Points on a hilly landscape, in no order, each with its height.
A climber steps from a point to the highest of its 2 nearest points, and stops where none of them is higher. Distance is the straight distance between rows; heights are no part of it.
Z598 (h 45.4): [146  95 115 156 113 130 161 168 166 140 119  94 142 141 120 128 118 122
 133 167 143  97 148  58 164 157 102 140 108]
Z677 (h 42.0): [134 132 187 132 140  88  72  97 164 101 134  85 156 104 152  87 124 117
 146 141 146 114 141  80 125 137 172 128 132]
Z164 (h 43.4): [ 81 150  99 147 139 128 140 106  81 165  91 193 126 136 135 120 130 173
  89 116 138 163  93 191 151 100 123 106 148]
Z219 (h 35.9): [100 165 124 106 206 141  94 110  80  79 104 146 161 116 142 128  96 118
 109 128 152 123 122 150 146 168 142 116 110]
Z319 (h 51.1): [170  98 137 108 120 167 142 171 159 109 127 110 135 166  70 101 137  74
  99 156 116  77 120  95 142 159  73 176 159]
Z180 (h 67.2): [122 190 163 110  78 112 187 120  97 190 119 132  99 163 151 114 151  84
 192 119 132 150 154  90 211 163 145 158 108]
Z921 (h 34.0): [124 142 115 125 110 174 198 174 149  93 164 113 116 138  98 127 125 115
 178 147 134  87 146  90 115 126  80 156 111]
Z465 (h 39.5): [176 111 169 127 137 136 119 165 159  61 117  91 185 180 111 134  99  65
  99 162 165 103 131  67 102 141 130 167 132]
Z371 (h 58.1): [132 107  84 159 100 145 117 169 167 128  82 112 132 157 101 134 151 123
  70 118 125 105 111  82 114 129  99 146 156]
Z334 (h 32.9): [163 136  98 124 179 146  94 138 135 109 163 144 125 118 116 138  93 167
 165 137 120  89 124 174 121 124 103  94 107]
Z169 (h 33.7): [111 140 111 107 186 147  92 109 111  74  78 130 163 140 113 129  85 105
 101 112 146  95 120 123  97 173 107 101 107]
Z582 (h 38.2): [108  82 110 114 155 136  58  83 143 143 115 158 162 114 130 110 105 147
 140 109 138 107 100 162 117 151 106  72  93]
Z893 (h 44.3): [111 119 112 133 168 134 149 117 127 117  59 144 131 131 132 149 134 119
  86 124 141  97 124  93 121 135 127 122 177]
Z497 (h 36.7): [136 141 133 128 147 131  87 155 139  50 122  89 188 164 117 110 109  94
 117 156 155 126 144  92  97 151 112 147 102]
Z321 (h 15.2): [100 143 104 158 107  85 132 129  83 184 116 118 115 143 146 108 123 121
 101 141 130 176 152 104 176 151 145 139 127]
Z213 (h 26.9): [122 163 202 100 141 160 117 141 154  81 135 109 136 115 110 126 148 125
 198 175 143  82 135  84  97 109 120 118 147]
Z485 (h 49.9): [119 177 150 141 143 100 162 129 129 131 107 116 123 135 140 133 124  94
 124 101 137 115 123  57 149 151 176 185 125]
Z747 (h 27.5): [131  97 145 130 110  92 126  93 174 144 155 105  72  74 145 147 174 163
 173  97 109  96 128 139 120 130 132 114 149]
Z977 (h 33.2): [134 112 117 143 135 126  63 134 134  80 122  87 161 127 122  77 129 132
 109 141 123 124 148 116  88 157 112 115 126]
Z680 (h 20.8): [120 149  95 129  83  82 189 107 136 169  98 125  87 100 137 148 158 165
 156  91 120 143 160 127 145 123 122 117 128]
Z326 (h 26.6): [160 118 141 154  97 162 133 161 116 129  87  90 120 117  82 122 205 121
  67 140 112  99 150 132 134 150 109 139 191]
Z19 (h 43.1): [120 167 150 116 138  94 144  83  84 167 167 150  83 146 176 125 141 142
 177 120 126 187 109 193 167 142 143 138 126]
Z894 (h 52.8): [163 129 175  90  51 147 216 175 176 107 134 117 116 106 100 117 111 103
 167 127  71  82 135 101 138 136 156 225 130]
Z31 (h 18.5): [125 163  98 129  56  95 175 131  98 203  68 130 105 116 135 134 164 130
 128 100 137 170 176 116 169 112 142 106 131]
Z293 (h 29.0): [144  95  93 127 138 176 196 170 109  67 120 107  89 129  94 161 129 109
 136 131 136  80 145 114 117 142  80 154 109]
Z396 (h 29.3): [123 146 180 105 122 205 151 168 132  77 153 105 110 106  86 119 151 114
 185 179 126  93 145  90 109 117  95 142 148]
Z156 (h 44.8): [115 120  84 185 104 132  84 146 124 139 106 137 129 121 141 122 130 170
  71 122 120 153 120 130  85  81 121  90 104]
Z313 (h 39.8): [131 109 104 164 129 152 106 149 120 143 124 128  94  95 132 134 165 190
 112 115  99 149 117 164  90  83 146  87 113]
Z624 (h 28.1): [157 106  91 121 112 165  35 132 108 110  64 119 165  99 109 133 111 147
  74 107 129 125  78 179  86 116  95  76 107]
Z317 (h 40.3): [ 87 193 153 107 154 147 114 132  96 110 178 142 122 137 122 133 108 134
 191 142 156 117 117 121 113 109 150  96 102]
Z437 (h 25.6): [134  99 115 138 132  91 143  99 160 173 169 164 130 140 133 148 119 170
 130 113  73 201 125 188 123  84 134 100 132]
Z394 (h 49.2): [111 128  84 157 133 111 153 145 138 138  85 122 129 128 131 133 134 150
 114 109 135 110 128  89 127 115 114 109 148]
Z257 (h 33.4): [116 115 118 128 176 143 160 128 100  74 126 145 135 181 141 165  91  70
  65 130 180 119 121 105 128 143 125 155 121]
Z116 (h 35.4): [ 97 204  89 115 173  97 160 105  90 119 107 155 111 145 150 118 119 151
 137 113 127 162 121 147 139 123 132 134 132]
Z458 (h 29.5): [143 120  55 121 164 119  66 157  79  88 114 139 133 118  91 146  57 152
  84 126 161 140 118 167 121 124 118 113  82]
Z656 (h 56.5): [137 203 164 109  98 123 186 133 103 158 131 108 117 155 148 141 147  89
 166 118 145 146 127  65 181 130 163 197 102]
Z32 (h 31.0): [137 101  83 128 150 127  64 121 106  87  80 118 158 120 128 124 126 128
  79 109 135 116 122 128  82 152 106 102 120]
Z915 (h 50.4): [130 130  64 202  61 129  98 176 154 140  91 122 137 147 131 139 131 136
  58 132 145 132 133  89 100  94 115 120 145]
Z11 (h 39.3): [125 130 122 126 110 120 202 150 151 131 151 121 132 119 118 126 117 123
 186 164 153  98 153  77 148 131 108 138 105]
Z876 (h 40.2): [142 114 135 123 156 145 159 137 147  95  86 136 119 141 139 153 125  71
  99 109 117  83 128  71 102 138 130 155 154]
Z724 (h 5.4): [100 101 146 104 142  65 119  57 106 167 152 152 122 104 156 150 140 138
 108 119 106 202 101 196 153 106 174 124 150]
Z471 (h 52.6): [102 172 149 140  97 109 162  92 109 174 174 135  79 145 151 124 150 107
 184 111 141 134 134 132 166 150 136 138 114]
Z162 (h 16.8): [101 152  96 176  73 105 166 139  95 196  76 140 116 145 140 142 138 124
  84 119 136 147 158  84 164 139 151 129 123]
Z632 (h 67.4): [164 121 171 120  82 145 187 203 185 104 142 114 143 151  98 113 102 113
 142 136 111  83 138  74 142 135 132 194 120]
Z443 (h 44.4): [101 105 109 111 156 149  69  87  97 152 135 168 154 110 133 101  80 137
 102 108 148 130  91 206 165 162 139  91 109]
Z905 (h 31.1): [142 104 134 122 126  67 137  98 145 148 202 129  80 117 150 168 128 143
 163 104  98 183 118 178 128 118 136 117 101]
Z947 (h 36.8): [164  99  90 119 183 124 105 130 125 144 136 162 135  80 102 147 107 191
 145 122 117 108 135 187 146 128 122  82 121]
Z553 (h 43.8): [197  76 135 125 130 153 125 165 157  76 107 106 151 182  93 139 134  58
  73 142 144 108 139 104 119 156 107 175 163]
Z348 (h 34.2): [155  98 128 138 153 120  93 118 111 140  74 107 120  73 131 145 158 165
 129 136 124 102 133 144 116 129 130  78 155]
Z262 (h 42.1): [141 136 154  93  48 126 190 133 199 130 143  99 113  96 115 109 138  94
 221 132 109  86 143  98 143 132 143 198 127]
Z951 (h 45.1): [106 197 180 110  90 109 117 115 171 134 189 112 108 124 148 121 141 134
 223 130 161 124 144  89 103 100 140 139 150]
Z125 (h 38.1): [ 84 167 168 123 122 108  83 109 157 109 171 104 173 152 158  83 120 119
 131 136 167 154 149 108 127 133 170 124 106]
Z648 (h 30.9): [ 98 143  99 164 144 105 159 142  91 121  95 155 115 191 125 152 108  95
  72 104 164 156 128 107 135 147 129 151 123]
Z177 (h 32.6): [193 108 175  97 144 187 174 157 121  70 130 113 151 156 119 174 117  74
 137 185 149  80 127 100  82 124  72 153 145]
Z549 (h 44.2): [134 150 173  94 120 165 217 163 133 115 155 127 131 132 143 160 103  88
 137 137 131  91 133  51 109  94 146 169 120]
Z129 (h 25.7): [117 146 122 112 154 120  84 130 134 122 218 140 152 144 134 112 106 156
 152 124 120 165 115 170 125 119 148 110  61]
Z529 (h 32.7): [135  63  99 146 123 140  55 113 158 149 129 123 112 119 107 111 137 153
 134 125 127  99 102 155 114 145  75  88 115]
Z694 (h 3.6): [ 95  99 132 122 163 105  99  69 135 133 132 138 143  91 162 128 140 158
 100  97  86 173 106 173 107 100 168 104 133]
Z122 (h 36.4): [141 101 114 127 147 129 202 148 143 102 119 155 112 182 136 188 109  87
  76 109 153 101 131  79 101 119 135 162 142]
Z799 (h 49.1): [120 119  88 123 139 109 113 107 115 161 116 191 153  93 131 147 112 196
  96 128 144 148 109 192 156  57 135  86 141]
Z62 (h 44.6): [110 131 113 133 151 140 110 140  60 167 121 192 122 116 137 111 103 163
 104 110 109 194  97 229 155 116 157 135 130]
Z700 (h 36.2): [180 119 208  90 120 200 135 167 138  86 139 113 170 161  95 128 125  79
 130 185 128  78 122  72  85 110 104 170 173]
Z906 (h 35.2): [151 110  98 110 134 166  59 119 142 124 121 111 129 145  79  90 142 145
 148 155 122  87  92 154 110 155  53 107 136]
Z955 (h 30.3): [162 101 147 152 108 159 105 135 132 142  87  89  95  75  97 122 207 167
 133 144 110  99 139 154 123 141 113 110 174]
Z639 (h 30.7): [148  92 114 134 139 153  66 124 115 134  71 124 167  82 123 146 136 176
  93 146 110 134 107 190 103 102 103  72 142]
Z597 (h 45.7): [138 146 187 135 148 107 109 111 140  95 116  85 130 109 141 132 135  95
 148 128 141 100 138  63 149 143 183 170 121]
Z820 (h 33.3): [134 103 119 163 118  99 132 123 154 149 150  95 100 109 149  98 160 180
 152 118  97 136 149 142 104 108 137 103 133]
Z173 (h 41.9): [122 165 107 124 109 110 168 127 179 129 149 131 110 127 146  98 144 112
 195 114  96 114 142  90 114 139 120 146 181]
Z675 (h 45.3): [161 104 179 126 116 124 117 115 177 115 145  89 124 107 121  93 144 114
 198 173 151  86 135 104 152 154 100 128 155]
Z811 (h 25.2): [162 102  91 139 127 178 144 177 106  89  97 105  87 115  79 143 143 160
 127 138 122  90 137 156 129 163  80 117 129]
Z938 (h 33.9): [129 152  97 139 115 133 182 159 163 114 134  97  99 119 113 103 172 127
 146 110  97  98 153 102  97 133 113 171 186]
Z883 (h 42.9): [148  87 103 107 173 113 107 115 132 175 157 200 145 104 109 156  79 166
 115 108 128 145 115 212 152  88 145  94 134]
Z110 (h 36.9): [132 159 133 110 113 111 134  98  82 187 128 163  79 172 166  94 167 120
 147 108  99 195 134 185 161 135 125 120 127]
Z500 (h 7.3): [ 80  72 145 107 139 104 123  78 131 158 164 169 155 129 143 154 109 111
  77 116  85 215  92 233 144 111 163 115 123]
Z753 (h 44.7): [103 164 140 133 138 130 158 112 135 143 165 148 119 145 126 123 120 122
 189 140 148 111 138  95 148 140 122 121  94]
Z819 (h 40.1): [156 127 217  81 115 195 173 181 141 109 150 120 143 136 127 149 106 102
 136 161 145  82 131  43  76  82 144 162 147]
Z555 (h 37.1): [142 156 182  99 111  76 128  75 124 155 209 137  84 133 174 166 147 126
 168 123 128 195  97 186 163 126 134 144  99]
Z834 (h 13.3): [103 126 109 155  97  79 108 106  99 200 136 138 138 140 158 102 138 145
  95 129 110 192 163 143 132 136 144 106 119]
Z8 (h 52.7): [104 115 126 134 164 112  96 119  85 158 148 168 109 111 143 111 110 139
 117 130 118 156 105 217 171 142 166 104 101]
Z577 (h 50.5): [149  75  90 144 102 141  92 165 153 106  68 123 150 157  97 157 126  64
  55 126 154 101 123  77 108 144 110 140 152]
Z781 (h 43.9): [115 173 137 112 168  86 115  75 141 115 174 127 105 115 171 121 146 150
 180 105 124 136 117 130 124 102 155 134 138]
Z432 (h 2.0): [ 95 106 106 126 156 120  95  92  87 122 137 110 172 102 158 100 111 144
  74  84  99 178 139 169 101 134 165 104 100]
Z188 (h 23.4): [112 118 121 123 120  94 163  92 138 175 130 143  75  73 146 169 153 175
 150  84 125 125 137 159 140  99 145  98 132]
Z324 (h 22.2): [130  88 132 144  73 108 143 105 145 191 151 155 113 122 139 182 149 148
 118 120  71 200 125 169 116  66 140  72 109]
Z93 (h 54.0): [164 110 183 139  98 146 149 155 181 128 140  88 137 132 104  88 119 113
 161 173 126  76 157  79 176 147 125 166 145]
Z661 (h 9.2): [ 69  81 133 140 107 140  97  94 108 177 139 167 156 116 126 143 121 142
  71 112  88 211  94 205 140  83 173  87  96]
Z130 (h 34.9): [ 89 158 121 149 138 116  89 124  99  99 162 112 160 156 154  90  91 118
  99 121 156 148 142 121 127 152 148 123  78]
Z179 (h 49.7): [134 174 178  84  88 135 213 143 137 145 143 120 133 120 136 149 113  84
 197 136 128 116 128  48 150 110 158 183 106]
Z385 (h 39.0): [ 76 137  71 143 112 117 117 118  90 155  77 163 162 135 121 115 110 144
  61 124 169 161 119 130 135 113 121 122 139]
Z823 (h 38.7): [147 103 141 125 161 125 118 100 139 109 105 101 123  97 134 124 150 138
 164 156 122  84 133 116 148 162 105 104 156]
Z274 (h 51.3): [111 175 153 118 140 108 122 105 179 103 171 128 124 133 161  95 134 116
 199 124 120 113 127  78  95 104 138 143 158]
Z948 (h 24.0): [184  97 124 150 110 155 137 148 123  94  60 104 103 136  88 179 181  94
  75 141 135 100 153 136 117 136 106 144 196]
Z802 (h 38.8): [ 99 172 129 115 197 103 108 104  97 102 134 141 122 104 158 117 121 152
 127 121 134 134 122 147 130 135 145 119 124]
Z107 (h 29.1): [114 156 101 138 164 135 121 151 103 135 186 150 108 133 124 129  80 169
 155 105 108 136 126 168 124 125 136 104  69]
Z15 (h 32.1): [111 151  73 135 155 119  79 157  83  82 152 119 161 140 137 115  74 128
  72 121 164 175 121 144 106 140 131 130  77]
Z818 (h 11.2): [ 67 104 124 154  78 112 100  92  96 192 124 159 149 138 164  87 128 135
  75 121 103 222 124 182 115 113 157 111 118]
Z3 (h 41.7): [157 114 153 121 127 186 102 128 117 111 118 109 145 161  62  82 158  99
 148 164 121  83 121 120 134 177  54 133 149]

For each start below, name the point where the climber stops.
Z162 -> Z371
Z724 -> Z371
Z257 -> Z371
Z458 -> Z180
Z700 -> Z180

Call two points neighbours if one is among the 2 nearest of the other. Go from one point of each pair to the other, from neighbour to neighbour, staying as high as possible. Name the lowest point that can't be avoided.
Z371 and Z319 -> Z553
Z180 and Z632 -> Z262
Z799 and Z802 -> Z116
Z8 and Z799 -> Z164
